A landscape with many valleys, sampled at points; each row gives a point and its height.
From any point a ball rolls to the lowest of the 2 points nearest to it. It stops when none of these is lower. Distance is the straight distance between rows; heights are no part of it.
Z789: [ 19 -20 -15  -3  -9  -9  15   3  -5   6  10  -7  23 -20   2 -24  17  45
  29  -9  -3   4 -18 -21 -11  -5 -16   6  -5   8 -31  32  22  33  18 -12
 -15   5  10]  height 409
Z522: [ 10   3   0  24   8 -18 -41  13 -10 -18  -6  -3   7  20   8 -12  56   1
  15 -23   9   5 -25 -21 -16  -2 -12  15 -16  18 -18  -2  15  18 -21 -30
 -17  24 -15]  height 448
Z193: [ 12 -10   0  -3   4 -11   6 -26   6  20  18  19   4  -9  12 -21  38  22
   7  12 -45   1  10  16  -4 -32 -19   7  18  25  10 -30   7   3   6   2
 -11 -50   2]  height 449
Z853: [ 20 -18 -11   9  -6 -14 -12  24 -13  -4   3 -14  19   1  -2 -17  27  32
  34 -28  14  -3 -34 -41 -14   2 -15  11 -13   6 -32  30  17  29   4 -22
 -18  31  -2]  height 426
Z124: [ 15 -10 -18 -11 -11  -7   3  14 -11   2  11  -8  -3  27 -16  16  11  27
  11 -22 -47  -3  -3 -10 -37   8  18  13  10  40  14  17  14  -7  16  11
  -1   8   1]  height 670
Z69: [-21  -8   1  -6 -18  -5  13  -1  12  16  19 -25  16 -11  11  -4 -26   9
  12  -8   9  20  -9  32   4 -13   4 -27 -20  -1  -1  35 -20 -17 -12   2
  -4  13   5]  height 468
Z775: [  7  16  14   4  15   2  -9  29  32  -8 -25  36  -2  12 -10  14 -15 -24
 -31  20 -24 -12  18   4 -39  25 -22 -11  48 -14  -5 -31   7  14 -20 -10
  15 -44 -30]  height 443
Z452: [ -1   9 -11  -8   4   8   2  17  26 -12 -26  15  -3  -3 -15  24 -50 -32
 -36  30 -12 -21  19  12  -2  31   4 -34  18 -42   9 -16  -5 -18  -4   9
  21 -19 -15]  height 397
Z138: [ -6   1  24  28  37   1 -33   2 -19  -7   8   7   1  15   7 -15  15 -28
   0   3  53   9 -12  -8  29 -14  -7   8  -7  -2  -1 -38 -25  -9 -32 -13
  -5   7  -7]  height 174
Z8: [ -7  25  -3 -12 -27 -17  -4 -23  15   5   4   4 -18  16  10  29  39  16
  -9 -14 -46  12  -3  22 -29  -8  14  -1 -13  39  25  -6   8 -28  17   4
 -10  -8  -3]  height 512
Z503: [  3 -29 -42 -12  -7  -4  30 -14  22  11  -7  -2  24 -47   6 -17 -34  14
   0  20  -3 -10   1  31  27 -14   6 -36  -5 -18  -2  16   2 -18  14   2
   5 -12  -3]  height 80
Z275: [ -1   4 -21  18 -25 -15 -25   4  11 -13  -1 -24  30 -19   8  -1   8  21
  23 -23  15   0 -30  -1   2   9  -8 -18 -19   6 -21  25   8   9   4  -4
 -21  29  -9]  height 228
Z233: [-16  19  19  23  20  -1 -31 -10 -24  -8  -6  -9  -9  24  13   0  26 -30
  -6  -3  50  17 -19 -10  34 -15  11   3 -34  -1   7 -32 -17 -21 -19 -18
  -9  25   4]  height 140
Z44: [  4 -16 -17  -4  -9   0  23   5  20  12  10  -2  33 -45  -1  -8 -52  10
  -3  17 -13  -1   5  17   8   6 -18 -37  17 -21   3  15  -8  -1   6   6
   6 -29  -6]  height 147
Z81: [ 13  26  22   5  10  -3 -21 -27  -8   7  40   5  -1  -2  -3  24  17  17
  -3   9 -31   1  19  -5   5   0  -3  15  29  34  29 -44 -10  -7  17  39
  -3 -27  -2]  height 206
Z386: [ 26 -11 -30   1  -3 -17  -8 -16  15   6  16  10  22 -25   4  -7  25  32
   8   7 -42  -9   2  10  -2 -10  -9  -9  18  25  11 -20   6  -8  21  19
  -5 -31 -10]  height 429
Z657: [  2 -13 -38  -2 -25 -11 -15  11  44 -22 -27 -10  28 -21  11  -7 -17   0
  -5  -3   3 -23 -29  24   0   9   3 -50 -21 -21 -18  23   9 -13  -8 -13
   5   8 -22]  height 169
Z742: [ 12 -36 -12  -1  28 -10   8  -5   1  14  -8  26  -3   7  19 -38  42  -6
  -2  24   0   0   8  10  19 -49  -3   4  -4  10  -2 -26   8  -4  -7 -27
   2 -30  -1]  height 627
Z896: [-15 -14 -12 -23   2  16  25  -7  -8   3 -22  -1 -30   0   2  -1 -32 -32
 -22  10  17   0  27  13  27 -18  24 -14 -22 -26   8  -8  -9 -21   0  -2
  17   1  19]  height 586
Z214: [  1  23  13 -15 -12  22  11  24   4 -12 -25  16 -24  24 -11  20   1  -5
 -16  -2 -22 -13  15 -21 -46  38   0  24  24 -11  -7  18  24  36   8 -14
   9 -12   6]  height 115
Z408: [ 27  14   2  16  19  -8 -32  -5   9  -1  21  12  13 -13  -8  21   1  13
 -11  18 -18  -8   7  -6   8  10  -7  -8  31  18  20 -51 -16 -15  11  36
   6 -28 -27]  height 145
Z101: [-20  -3   8   0 -10  -5   6   9  14   2  -9 -10   5  -3  11  -6 -13  -3
   0  -8  16  14 -15  22  -8 -11  -1 -19 -17  -3 -16  32  -9  -7 -17  -8
  -1   6   3]  height 481
Z417: [ -3 -30  -3   2  16  -6 -15  21   2  -5   2  -4  -1  24   4 -13 -22 -28
  -6  -4  33  12  -6  14  18 -25  20 -39 -15  -3   2  -3 -26 -41 -27  -1
  14  15 -14]  height 724
Z706: [ -8   6  15  -2  11  -3  11 -28 -17  15   6  10 -21   8  13 -10  40   0
  -3  13  -4   9  16  10  16 -31   4  30 -17  14  14 -27   5  -5   3  -9
  -2 -18  19]  height 478
Z790: [ -1  -7 -13  -7 -11  -3  14 -28 -30   4  -2 -17 -13   7   5   3  16   5
  15  -7 -10   3   2  -5  20 -16  24  24 -26  13  17   9   7 -13  22  13
  -7  28  22]  height 692
Z863: [  2 -10   2  26  15  -3 -11  -1 -15  -8  -4  -1  12  -9  -2 -26   8   3
  26  -7  37  -5 -22 -25  21   4 -24  21  -6  -8 -20   0  -2  21 -10 -19
 -13  22   1]  height 354
Z444: [  6 -19 -40  -1  -8  -1   5  -1  35  -9 -21   2  28 -31  13 -13 -14   4
   0  12   9 -20 -14  16  26  -2   0 -35 -18 -17 -11   9   0 -10   6  -9
   4   0 -15]  height 134
Z719: [-33  -3  25  12  22  19  17 -16  -1   9  19 -11   2 -30  -1   4 -30 -35
 -17  12  37  13  34  23  39  -8  -2  -7 -13 -35   7 -39 -24 -18 -18   4
 -11 -24  17]  height 581
Z382: [ -2 -15  19  17   0   0 -14  17 -14   8  28 -25  28  -4   1 -20 -19  13
  29 -20  30  16 -27 -13  -4  -1 -21  -4   0  11 -18  30 -18  14 -14  -1
 -10  27   3]  height 305
Z902: [  3   4 -17   8  -7  -5   2   0   9 -12 -39   5  -2   0  13 -14  44   5
   7  -8  23 -15 -18 -17   8   2  -5  15 -39 -27 -24  10  23  25   3 -51
 -14  30   1]  height 300
Z883: [-15  -2   6  10  -2  -9 -24  21  19 -10 -11  -8   8  19   7  -9   9 -13
  -3 -15  18   8 -25  15 -15  -3  -1 -19 -17   1 -16  18  -4 -12 -25 -19
  -2  14 -13]  height 491
Z849: [  8   6   6   5 -24  -7 -17  38   5 -16  -8 -19   1  29  -9   6   1   8
   8 -31  11   4 -33 -25 -35  23   6  -7  -7   5 -22  45   5  13  -6  -9
   2  40  -9]  height 693
Z743: [ 10  27 -28  16 -24  -6 -13  -7  34 -18 -16   2  36 -41  -5  22 -22  12
  -1  -1  -6 -24  -9   6   6  46  -5 -24   5 -22  -4  -8  10   5  11  16
 -16  -1 -17]  height 326
Z987: [ 26 -12 -32 -13 -11 -13   1   8 -13  -4   6 -15  -2  21  -5  10  18  19
  15 -18 -37  -2 -12  -3 -12  -2  37   1 -12  37  18  18   5 -23  22  17
   5  24  -7]  height 678
Z548: [-21  -4  11 -16 -16  -2  23 -16   2  21  26 -24   6 -13   1   3 -39  10
   5  -6 -10  22   6  29   0 -16   2 -16  -6   5  12  24 -17 -21   6  15
  -1  -2  19]  height 452
Z741: [-12  -1  23  -4   0 -10  18 -35  -3  22  19   8 -11   2  18 -18  52  13
   6  -2 -25  19  11  20  -4 -36 -13  27   0  26   8 -15   9   8   3 -12
 -17 -28  24]  height 465
Z102: [  2 -19   3  23   5  -5 -17  24   5  -9  22 -20  45 -13   7 -15 -20   6
  19  -6  32  -2 -30   0   7   2 -22 -32  -1  -7 -23  22 -24  -1 -18   1
  -3  18 -12]  height 277
Z920: [ 30 -23 -15  17  23  -4  -7   7 -16   0   1   9  20 -18  -4 -27  -5  10
  12   5  20 -16  -8 -22  16   0 -15  14  17   2 -11  -6  -2  21   2   4
   2   6  -5]  height 377
Z312: [ 11  15   8  11   6   3 -11 -10 -34  -3  17  -6  -4  16  -7  15  25  12
  19 -11  -6  -3   0 -34  -2  14   6  46  11  29  14 -11   4  17  16  18
 -10  14  11]  height 288
Z294: [  1  -6  -1 -13   0  24  29   5 -29  -6  -6 -16  -4  -8 -12  -2 -38  -7
   9   3  19 -14   6 -30  26  19   8  14  10 -22  -7  17   6  21  19  13
  14  28  13]  height 280
Z360: [  2 -37 -25 -35   6   8  39  -4  -4  17 -11   9 -11  -5   9 -26 -15  -1
  -9  25 -18  -6  23  14   9 -31   9  -3   2  -7   9  12  12 -15   8  -3
  23 -22   6]  height 607
Z702: [  4  25  -4  23 -26 -10 -22  -4  18  -8   8 -15  37 -37   6   5   0  27
  17 -19  13  -3 -28  -3  -7  22 -21 -10 -11  -9 -21  12  12  22   2   0
 -28  12  -3]  height 256
Z832: [  0  36   1 -16 -28  21  16   2  14 -14 -33   4  -9  -5  -9  32 -12  -4
 -17   0 -10 -21  12 -14 -14  44   2  15   7 -34  -6  17  24  32  22  -2
   5  -4   7]  height 158
Z669: [  5  10  12  20   7 -22 -45  14  -8  -8  11   4   0  36   3   2  60   6
  12 -23  -8  14 -26 -13 -34 -10  -2  18  -2  39  -7  -9   2  -2 -18 -12
 -16  15 -15]  height 459
Z576: [ -3   3  -3  -7   9  -9   4 -16   0  13 -14  21 -33  29  18  -1  67  -9
 -14  10 -21   9  10  10   0 -35  13  23 -23  19   8 -22  18  -2   9 -25
   3 -18   6]  height 490
Z458: [  6  33  -6  11  -6   7 -26  -3   5 -21 -20   5   1   1  -7  24   0 -15
  -9  -3   8 -21  -2 -18   3  41  10  14  -5 -16   7 -20   7  12   5  19
 -13  17  -6]  height 235
Z195: [-16  10  36  -1 -10   2  14 -16 -10  16  24  -5  -3 -15   1  -4 -16  -2
  -3   2   6  20  11   9  -7   2 -23  12  14   1   2   3 -12  16 -11   4
 -11 -17  17]  height 492
Z354: [-11   6   7  31   6   6 -10 -10  -9 -12 -15   2  14 -13   5 -27  13  -3
  14  -3  58   0 -32 -21  29   7 -22  13 -30 -26 -25  -7  -2  25 -20 -33
 -22  27   3]  height 337
Z718: [ 15   4  -8  12   1 -21 -33   8   5  -7  -3   6  -8  32   6   7  57   4
   1 -15 -25  11 -19   3 -17 -19  14   4 -14  37   5 -14   8 -17  -4 -11
  -6   7 -19]  height 469
Z543: [  4 -29 -24 -10  25   7  32 -14 -19  11  -6  10  -4 -31   0 -29 -20  -5
   2  30  13 -21  23 -11  49 -19   3  17   6 -15   6 -17  -1   3  17  10
  14  -6  14]  height 338
Z745: [-14  15   8 -14 -16  12  19 -34 -22   5  -9 -14 -22   2   7   6  20   0
   3  -2   9   1   9  -4  22  -9  13  35 -24 -10   5  15  16   5  15  -9
  -8  13  37]  height 700
Z826: [  9  -7 -16   4 -11 -15 -25  13  21 -11 -13   2   7  17   9   1  26   2
  -3  -8 -10   2 -23  15 -11 -17  10 -16 -13  17  -2   5  10 -23 -11 -13
   3   5 -25]  height 480
Z959: [  8 -36  10 -12  15   9  28  -3 -36  11  34  -5  -1 -16 -12 -23 -38  17
  14  17 -10 -13  18 -14  13  -4  -6  20  42   2   4   5  -6  18  16  31
  13 -21  21]  height 643
Z632: [  1  28  28  36  19  -6 -32   8  14  -8  -9  27  14  -3   5  -9  39 -16
  -8   1  15   3  -5  -2 -15   7 -39  14  19   2 -20 -38   3  25 -26 -22
 -22 -24 -19]  height 110
Z852: [ 16 -15 -19  -7 -17  -7  -4  32   8  -7  -6 -16  11  14  -6  -2  -9  17
  18 -22  -4  -6 -22  -7 -34  12   9 -12   3  10 -18  42   5   2   2  -1
   7  23 -11]  height 698
Z125: [ -5 -17   1  36  38  -7 -21   5   0  -6   1  12  21 -17  10 -33   8 -24
  -3  11  50  -4 -17   4  38 -13 -20 -10 -18 -21 -11 -37 -22  -4 -27 -25
  -4  -8 -15]  height 210
Z329: [ 23  14 -25  -3  27  -3 -26 -14  22 -10 -14  19 -19  12  12  18  49  -3
 -25  23 -10 -17   6  -3  31 -16  17  -7 -15  11  20 -43   4 -19  11   1
  14 -19 -28]  height 105
Z180: [  7 -30 -23 -10  -3  -3 -10  31   0 -11 -10 -13  -5  26  -5  -2 -29 -16
   2  -5   8   0 -11   9   5 -14  34 -39  -8   2  -1  20 -19 -36  -5  18
  28  33 -12]  height 718
Z464: [-21  13  34   4  -3  22  15   6  -5  -1 -10  -6  -2  -9   0  -2 -23 -15
   1   0  49   8 -13  -3  16  15 -10   1  -8 -38 -26  20 -11  28 -12 -17
 -11  14  18]  height 719
Z413: [-30  11  38  -9 -20  -2  24 -35  -9  23  48 -14   2 -18   0   8 -26  20
   7  -9 -18  21  13  29  -6  -7 -12   1   9  10  16   9 -13  -7   2  20
 -12 -13  23]  height 472
Z37: [ 10 -11 -42   9 -27 -20 -27   9  33 -27 -10 -16  40 -12  16  -4   8  18
  16 -16  10 -15 -37   3  -6   4  -5 -40 -29  -3 -29  33  13 -12  -2 -14
  -1  21 -14]  height 199
Z624: [-13  -2  32   3 -10  -4   8  -8 -19  21  35 -29  10 -11  -1 -11 -15  25
  36 -18  17  36 -20  -3  -7  -3 -18   6  -4  16  -8  38 -18  14  -6   8
 -13  26  21]  height 332
Z242: [  8   6  28  15   0  -4  -8   8  -7   2  35  -4  24 -15 -19   7 -32  28
  17 -11  -7  12  -3 -18 -22  36 -31  11  55   9 -10   3 -13  34   5  24
  -6   1   1]  height 668
Z725: [-14  35  22  -4   2 -15 -35  -7   5  11  15  -5 -22  33   8  35  23  -9
 -14  -8 -14  27  -5  20  -4 -18  13 -14 -10  36  26 -30 -20 -31 -12  10
   0  -3 -10]  height 537
Z873: [-35  35  27   7  -8  16  -8 -27  -7  -5   9 -17 -11 -10   0  32 -23 -27
 -16   1  24   4  20  15  24  15  16   0 -17 -21  13 -27 -21 -20  -8  28
 -11  14  20]  height 553
Z31: [ 25 -42 -19   2  29  -6  15  29  -6  -3 -15  13  -2  15   1 -40  32   8
  11   3   4 -14 -12 -27  -2 -17 -10  19  -1  -3 -20  19  18  29  -4 -39
  13  10 -12]  height 639
Z554: [  9  -9 -10 -19 -11  -4  15  24  12   5 -19   5 -24  33   1   2  32   9
  -1 -12 -36  -5   0  -2 -52  -3   9   9  -2  17  -7  37  30  12   8 -34
   9  -1   6]  height 657
Z910: [ 12  14 -25  13  -9  -6 -19 -10  29 -15 -14   6  26 -32  -4  18 -27   2
 -12  11  -3 -25  -3   7  23  27   7 -24   4 -15  11 -26  -3  -9   9  23
  -3   4 -16]  height 352
Z579: [ -1 -12  -5  14  34   0   3 -17   3   8  16  17  11 -30   3  -7  -7  -5
 -12  25  12  -5  18  21  34 -31 -14  -9  11  -9   5 -45 -18 -16  -9   1
  -3 -38  -6]  height 610
Z198: [ 14 -20 -22   0  32   8  19 -13   5   4 -17  30  -4 -30   4 -21   1 -10
 -13  34   9 -28  24 -18  34 -12 -14  20  18 -25  -1 -32  11  18   9 -10
  13 -29   1]  height 363
Z710: [-14  -8  22   1 -10 -12   9 -25 -25  19  28 -18   5  -5   7 -16  16  31
  27 -14  -8  34  -7  11   4 -28  -9  19  -9  22   9  18  -3   2   3   2
 -24  10  22]  height 360
Z227: [  7  10   3  -1   3 -11 -14  21  30  -4 -12  25   3  15  -2  -4  34   3
 -11  -3 -28   1   2   5 -54   9 -23  -4  24  17 -16  -1  19  15 -11 -20
  -4 -34 -25]  height 36
Z791: [-21   9  47   1  19  18   4  10 -22   0   7  -4 -23   8 -10  11 -29 -37
 -14   8  23  16  24  -9 -10   6 -11  16  29 -17  -7 -11 -13  10 -19   6
  10  -2   8]  height 519
Z808: [  0 -32  10 -24  12  21  38  14 -25  12  15   3 -13   1 -16 -13 -51   1
  -1  16 -11   2  26  -8  -3  -5   3  -4  38  -6  -2  22 -10  -2  11  17
  28 -17   8]  height 632
Z618: [  1 -11   9  13  -1 -17 -24  -8 -25   7  28 -18   4  20   7  -1  23  20
  26 -20  -2  26 -19   7  -7 -27   3   7  -8  41   9   8  -7 -14  -8  13
 -17  28   3]  height 344
Z110: [-12 -18  -2  26   7 -13 -11   1  15  -7   1  -1  37 -21  12 -25   6  -4
   6   3  36  -1 -28  17  24  -8 -24 -19 -19  -9 -18  -3 -18  -4 -22 -19
 -14   5 -12]  height 243
Z151: [-13  31  15  -3 -13  23  -1  -9  -5 -11 -25   3 -20   3  -8  21  -5 -16
 -12  -1  -1 -14  15 -13   5  29   5  22   3 -21  -2  -2  11  16  10  10
  -1   7  15]  height 197
Z448: [ -2 -30  -3 -38  -3  17  41  20 -24  14   6   0 -28  19 -13  -2 -56  -4
  -7  11 -28   0  26  -2 -20  -3  17 -11  21  -3  15  32   0 -18  12  12
  31 -11  11]  height 623
Z833: [ 28  25 -11   8  16 -11 -34 -11  12  -7   1  15  -5   8   0  17  36   4
 -13  14 -19 -11   7  -2  12  -8   7  -2  10  19  17 -48   0 -11  11  18
   7 -17 -34]  height 143
Z415: [ 21 -17 -21  -7   6   0  11   9   0  -1   7   7  11 -15 -12  -6 -30  14
   4  15 -14 -19   9 -11   6  20   3  -4  32  -1   9 -12  -2  -1  15  27
  17  -9  -5]  height 205
Z899: [ -8  -1   5 -14 -11   5  18  17  -1   2 -21   2 -24  28  -1  -1  24   2
  -2 -15 -16   8   5  -9 -31  -3   6  16  -6   1 -12  37  19  18   2 -23
   4  13   6]  height 652
Z451: [ -2  17 -13  -9 -14 -11   2 -20  23  11 -12  13 -14  16  16  10  53  10
  -9   3 -44   9   1  26 -24 -19  12   2 -16  22   9  -4  21 -16  10 -12
  -7 -24   0]  height 502
Z23: [-15  24  19 -11 -19 -11  -8 -22   4  12  12  -1 -22  23   4  34  14   3
  -9 -13 -32  23   2  18 -22  -6  11  -6 -14  32  24  -3  -9 -30  -1  17
  -4   5   7]  height 524
Z283: [ 18 -17   7 -14   8  10  24  25  -8   2 -20   9  -8  15  -6 -18  13   7
   2   1   1  -2  -2 -26 -22   4  -9  23   5  -9 -27  29  21  43   2 -32
   7   0   7]  height 646
Z56: [ -1  -1 -12  11  24  -2 -17 -19 -18  -2  -8   4 -17  14  11 -14  34 -18
  -7  10  36   6 -10  -6  47 -33  22   8 -41   0  15 -35  -8 -23 -10 -23
   2  20  -5]  height 102
Z722: [  4  -5 -19 -16 -12   0  13  -8 -23   3   4 -17 -17  26  -1  14  13  10
  15 -19 -19   0  -2   0   5 -11  46  12 -24  27  23  23   7 -26  22  17
   1  38  13]  height 685
Z112: [ 27 -18 -19 -16   8  -7   2  30  -3   4  -7  17 -16  43 -15   7  34   8
  -3 -17 -47 -15   4  -9 -52  -4  21  11  14  35   9  21  20   3  12 -16
  15  -7  -2]  height 662
Z186: [ 13   9   5  -3  19   9   3  13  17  -7 -24  35  -3   1 -10   2  -3 -19
 -24  26  -6 -15  22  -3 -14  17 -17   4  34 -19  -5 -28  12  15  -3 -10
  14 -36 -21]  height 431
Z282: [-29  11  40  19  -3   8  -7  19   0  -3  10 -20  21  -1   9 -13 -13 -11
   5 -16  54  18 -31   5   1  12 -19 -17 -22 -23 -33  28 -24  16 -32 -25
 -16  22   4]  height 726
Z25: [  2   9 -18   0 -11   1 -11   7  29  -9 -13   1  15 -11  -9  21 -44 -16
 -20  18  -8 -14   7  17  10  28  14 -38   7 -29  10 -14 -12 -22  -2  22
   6  -6 -17]  height 378
Z607: [  0  14  -8  -6  -7   4  -8  -4  11   0   1  -2  -2  -3   3  23 -23 -14
 -13   5  -5   6  10  21  15  -4  23 -33  -5   3  22 -19 -19 -41  -3  27
  10   1 -11]  height 404
Z30: [  4  32  -7  16 -24  -6  -2 -17  34 -11  -4   3  26 -44  -1   7   1  20
   2   2  -4 -10   1   5  -7  29 -26  -7  10 -17 -12   3  20  29  14   0
 -26 -15  -9]  height 292
Z507: [-12  -9  -8  18   4 -11  -1 -18   2  -3 -24   6   5   0  16 -37  37  -1
  11  -3  42   3 -29   0  31 -18  -9  11 -44 -21 -16  -3   5   4 -18 -53
 -14  19   5]  height 318
Z921: [ 16   1   6  19   3 -11 -26  -5 -33  -1  28 -11   1  16  -2   4  22  23
  25 -20 -11   6 -15 -19   1  -8  12  29   0  40  13  -5  -8  -4   9  29
 -11  31   4]  height 319
Z455: [-30   3  46 -13   5  18  33  -4 -17  15  21  -1 -17  -4  -6  -5 -35 -19
 -10   5  14  21  20   3  -9   0 -21   9  21 -14  -4   9 -11  18 -13  -6
  -1 -16  21]  height 505
Z946: [  9 -17 -17  -4 -14 -11  17  -9   1   8  12  -8  17 -19   2 -16   2  36
  18  -4 -13   2  -7   7  -4  -9  -6  -3  -1   9  -5  22  14   9  17   5
 -11  -1   6]  height 390
Z206: [  1  19  22  15   2  -5 -23  12  24  -6 -12  17   9   1   4   5  19  -7
 -11  -2  -7   2  -3   7 -29   5 -30  -2  19   7 -12 -16   6  12 -23 -14
 -14 -20 -20]  height 74
Z525: [ 13  -7 -26  -2 -20 -13   3 -10  12  -1   6  -4  20 -18  -1  -2   0  24
  10  -2 -27  -4  -7  14  -4  -5  -1  -6   0  13  11   9  10 -17  16  16
  -5  -9 -14]  height 408
Z897: [ -3  -6  -4 -11 -11  -8 -11  26  11   0  -1 -10  -5  28 -10  15 -28   0
   0 -19 -18  15 -13  10 -27   2  27 -27   0  22   8  21 -15 -34  -2  22
  19  26  -9]  height 711
Z844: [-22  16  14 -33 -26  21  20 -18 -13   1   7 -13 -33   9 -13  39 -46 -16
 -11  -5 -18  -3  27   5 -10  22  25   6   4  -6  29  12  -4 -22   8  28
  21   7  21]  height 554
Z822: [  9  -3 -13  24  -4 -19 -28  16  11 -17  -3   4  15   5   6 -22  48  15
  14 -17  11  -3 -29 -19 -19   0 -22   9 -11   5 -31  14  23  25 -12 -32
 -11   5 -17]  height 440
Z862: [-38  17  30   6   7  16   8 -23 -17  11  32 -20  -9 -14  -3  22 -25 -27
  -7  -1  29  21  25  21  31  -2   8  -7 -18 -14  22 -26 -31 -26 -15  22
  -7  -4  24]  height 567
Z571: [-34  40  39  11  -2  18 -21  -3  -5  -3   2  -7 -13  10  -6  38 -36 -43
 -24  -3  26  10  17   9   5  33   6 -12   3 -22  10 -26 -24 -14 -18  25
  -6   6   5]  height 540
Z153: [ 16  -5  -9  -8   4  13   8  19 -11 -11  -6  -3  -4   8 -18   4 -24  -4
   2   0   3 -13   2 -23  -3  22  16  13  19  -6   2  13   2  13  14  13
  18  21  -1]  height 249
Z401: [-24  23  23 -19 -16   9   6 -19 -13   9  20  -4 -24  17 -10  31 -16  -9
  -7  -5 -21   6  19   7 -19   8  15  16   6  16  25  -1 -10 -16   6  28
   8   8  19]  height 541
Z34: [  0   7  -6 -15   3  19  17  16  17  -8 -30  18  -5  -7  -9   9 -36 -20
 -21  22  -3 -17  24   1  -1  22  -6 -15  23 -32  -5  -7   7  11   8  -1
  16 -23  -6]  height 415
Z406: [ -9  14 -11 -33 -26  26  22   3   4  -4 -23  -5 -26  15 -14  26 -45 -17
 -17   0 -11  -7  19   2 -10  29  35 -10  -5 -19  19  26   9 -17  16  13
  27  10  11]  height 566
Z708: [ 15   6 -34   9  -6  -4 -12   2  15 -16 -36   4  -5   9   4   5  39   3
   0 -13  -1 -25 -13 -15   3  11  13  18 -30 -13  -8   3  25  15  11 -26
 -12  22  -9]  height 283
Z633: [  5  30  15 -10  -7   6  -8  27  19  -5 -16  22 -14  24 -13  20  15   1
 -17  -8 -40  -3   7  -9 -70  39 -14  10  35   8  -2   3  20  28  -6 -14
   3 -31  -9]  height 77
Z929: [-29  23  33 -11  -9  23  25 -15  -5  -1 -19  -5 -21 -11   3   6 -13 -26
 -14  -2  39  11   7  -6  16  14  -4  18 -20 -37 -18  11   2  30  -4 -19
  -8   6  31]  height 713
Z644: [  3 -31 -18 -43   1  13  36  21  -5  11 -11  10 -23  18   1 -11 -29  -6
  -7  12 -28   3  20  11 -24 -11  20 -14   7  -1   9  32  10 -22   6  -5
  32 -17   1]  height 616
Z656: [  1 -20 -20 -23 -29  -3  14  22   9  -5  -5 -20  -6  20 -10   6 -28  17
  11 -19 -28   6 -20   3 -37   5  21 -24   0  17   3  50   5 -17  12   4
  20  26  -3]  height 704
Z267: [ 29 -40 -22  -1  24 -11  17  11   2   9 -12  21   2   9   9 -44  54  13
  10   9 -17 -13   0 -10   3 -27   0  17  -3   9 -13   1  20  20   3 -38
   3 -14  -5]  height 634
Z858: [-23   4  -3 -27  -9  19  21  16   6  -2 -29   0 -38  21  -3  18 -28 -32
 -25   7  12   1  21  12  -1  -1  29 -20 -15 -28   1  18   0 -16  -3  -6
  18  10  16]  height 577
Z867: [  4   8  19   7  -6   7  -8  27 -19  -6  10 -17   3  21 -16   7  -2   5
  17 -30  12  15 -21 -36 -26  29  -4  20  11   8 -15  33   4  37  -1   2
 -10  37   2]  height 686
Z17: [ 10  11  27  16   2   1 -18  19 -14  -7  19 -10  12   3 -16   4 -12  13
  17 -18   3   1 -11 -29 -33  33 -19  22  33  15 -11  13   0  33  -4  15
 -14  13   2]  height 679
Z604: [-22  27  45   3   7  16 -13  11  -7  -6  -4   2 -22  22 -10  25 -23 -42
 -26  -2  20  15  17   1 -14  23  -1  -2  15 -16   5 -22 -23   2 -22   9
   5   1   7]  height 530
Z426: [  8 -34 -12   4  38  -5  13  -9  -1  17   8  19   5 -11  10 -33  11  -2
  -4  25  11   1   8  14  28 -44 -12  -2   4   7   3 -31 -11 -11 -14  -6
   9 -38  -5]  height 620
Z752: [-24 -20  -2 -34   0  17  45 -15 -24  12 -10  -1 -32  -1   4  -9 -16 -23
 -12  19  -2   1  41   6  20 -29  12   5 -12 -13   8   8   7 -18   5  -2
  18 -14  34]  height 596
Z785: [ 25 -23 -22  13  40   1  10   0  -1   3  -5  21   9 -26   2 -37  16  14
   7  20   7 -23   1 -22  22  -8 -25  26  13  -7  -9 -24   6  28   3 -12
   4 -12 -13]  height 384
Z527: [  5  -9   6  -6 -20  -3  18  15  14  15  26 -10  31 -37 -15   3 -57  23
  13   9 -17   5   0  12 -16  12 -28 -34  27  -8   3  31 -15   0   4  14
   5 -17  -4]  height 198
Z158: [  8 -13  19   6   0  -3  11  -5 -21  12  40  -7  21 -27 -14 -11 -32  29
  22  -1 -21   0   6  -9  -8  15 -24  17  53  11   7   4 -14  25  12  28
  -5 -16  13]  height 656
Z359: [-25   1  25   4  17   8  22 -19  -1  12  13   5   2 -33   4   4 -30 -23
 -19  29   6   3  36  23  25 -10 -18 -14  14 -30   7 -35 -16  -8 -10   7
  -3 -41   7]  height 595
Z555: [-25   5  15 -11  -1  23  18 -22 -32   3  -9 -11 -34  -2  -6  -3  -6 -28
  -2   1  36  -4  16 -14  30  -5   7  32 -21 -29   2  -4   6   7   5  -6
   2  12  30]  height 707
Z986: [ 30  -6  -9  -8  17  -5  -9   8   0   2  19  11   6  -6 -10   6 -22  10
 -11  26 -31  -9  22   2  10   4   2 -19  35  20  19 -37 -12 -19  13  37
  18 -29 -17]  height 151
Z930: [ 15  -1 -20   1  25  -5 -25 -10  -1  -5 -10   9 -17  24  11   0  45  -6
  -9  13   9  -3   0  -4  35 -23  27  -2 -29   8  17 -30   3 -21  -4  -4
   8   7 -15]  height 63
Z603: [ 13  20  14  18   9  -6 -22 -23 -18   1  24  13   1   4   3   2  31  15
   4  -2 -12   0   7 -16  -1   2 -10  40  20  31   8 -31   0  16   7  22
 -13 -20   2]  height 252
Z167: [-24  43  21  14  -6  -2 -29 -19  15  -6  -7  -2 -14  21  15  35  24 -23
 -23  -9  10  22  -7  24  -1  -5  12 -16 -29   7  13 -27 -20 -23 -15   3
 -14  -1  -7]  height 549
Z640: [-15  -1  -9 -17 -17   1  20 -27   9   7  13  -5   2 -17   6  12 -33  -6
  -9  11 -14  11  16  40  12 -18  11 -27 -16  -7  23   4 -10 -38  -2  14
   2 -25   8]  height 430
Z991: [ 15  22 -33  10  -9   4 -17  -1  12 -19 -30   6   0  -6  -5  17  17  -1
   6 -10   0 -32  -6 -20   5  30  14  19 -10 -11   1  -9  18  16  15   6
  -6  16 -14]  height 261
Z803: [  0 -16 -14 -10   9  19  33 -15 -29   0  -1  -9 -10 -32  -7  -9 -36  -3
   9  21  24 -21  25 -22  43   6   9  11   2 -26   2   1  -2   0  21  24
  14  15  16]  height 309

For each start below, name the point where the ball stops.
Z808 | Z946
Z34 | Z503
Z826 | Z946
Z921 | Z930
Z640 | Z503
Z464 | Z548
Z702 | Z503
Z863 | Z227
Z858 | Z946
Z267 | Z548
Z124 | Z548
Z458 | Z227
Z803 | Z930
Z167 | Z946

Write out the way that a ball takes from each point below.
Z785 | Z198 Z543 Z803 Z294 Z153 Z415 Z986 Z408 Z833 Z329 Z930
Z987 | Z124 Z112 Z554 Z899 Z283 Z31 Z267 Z742 Z426 Z579 Z359 Z719 Z862 Z873 Z571 Z604 Z791 Z455 Z195 Z413 Z548
Z618 | Z921 Z312 Z603 Z81 Z408 Z833 Z329 Z930
Z186 | Z34 Z452 Z25 Z910 Z743 Z30 Z702 Z275 Z37 Z657 Z444 Z503
Z920 | Z863 Z354 Z507 Z902 Z708 Z991 Z458 Z151 Z832 Z214 Z633 Z227
Z710 | Z624 Z382 Z102 Z110 Z125 Z138 Z233 Z56 Z930
Z897 | Z656 Z852 Z849 Z867 Z17 Z242 Z158 Z959 Z808 Z448 Z644 Z360 Z752 Z896 Z858 Z406 Z844 Z401 Z23 Z8 Z451 Z576 Z706 Z741 Z193 Z386 Z525 Z946
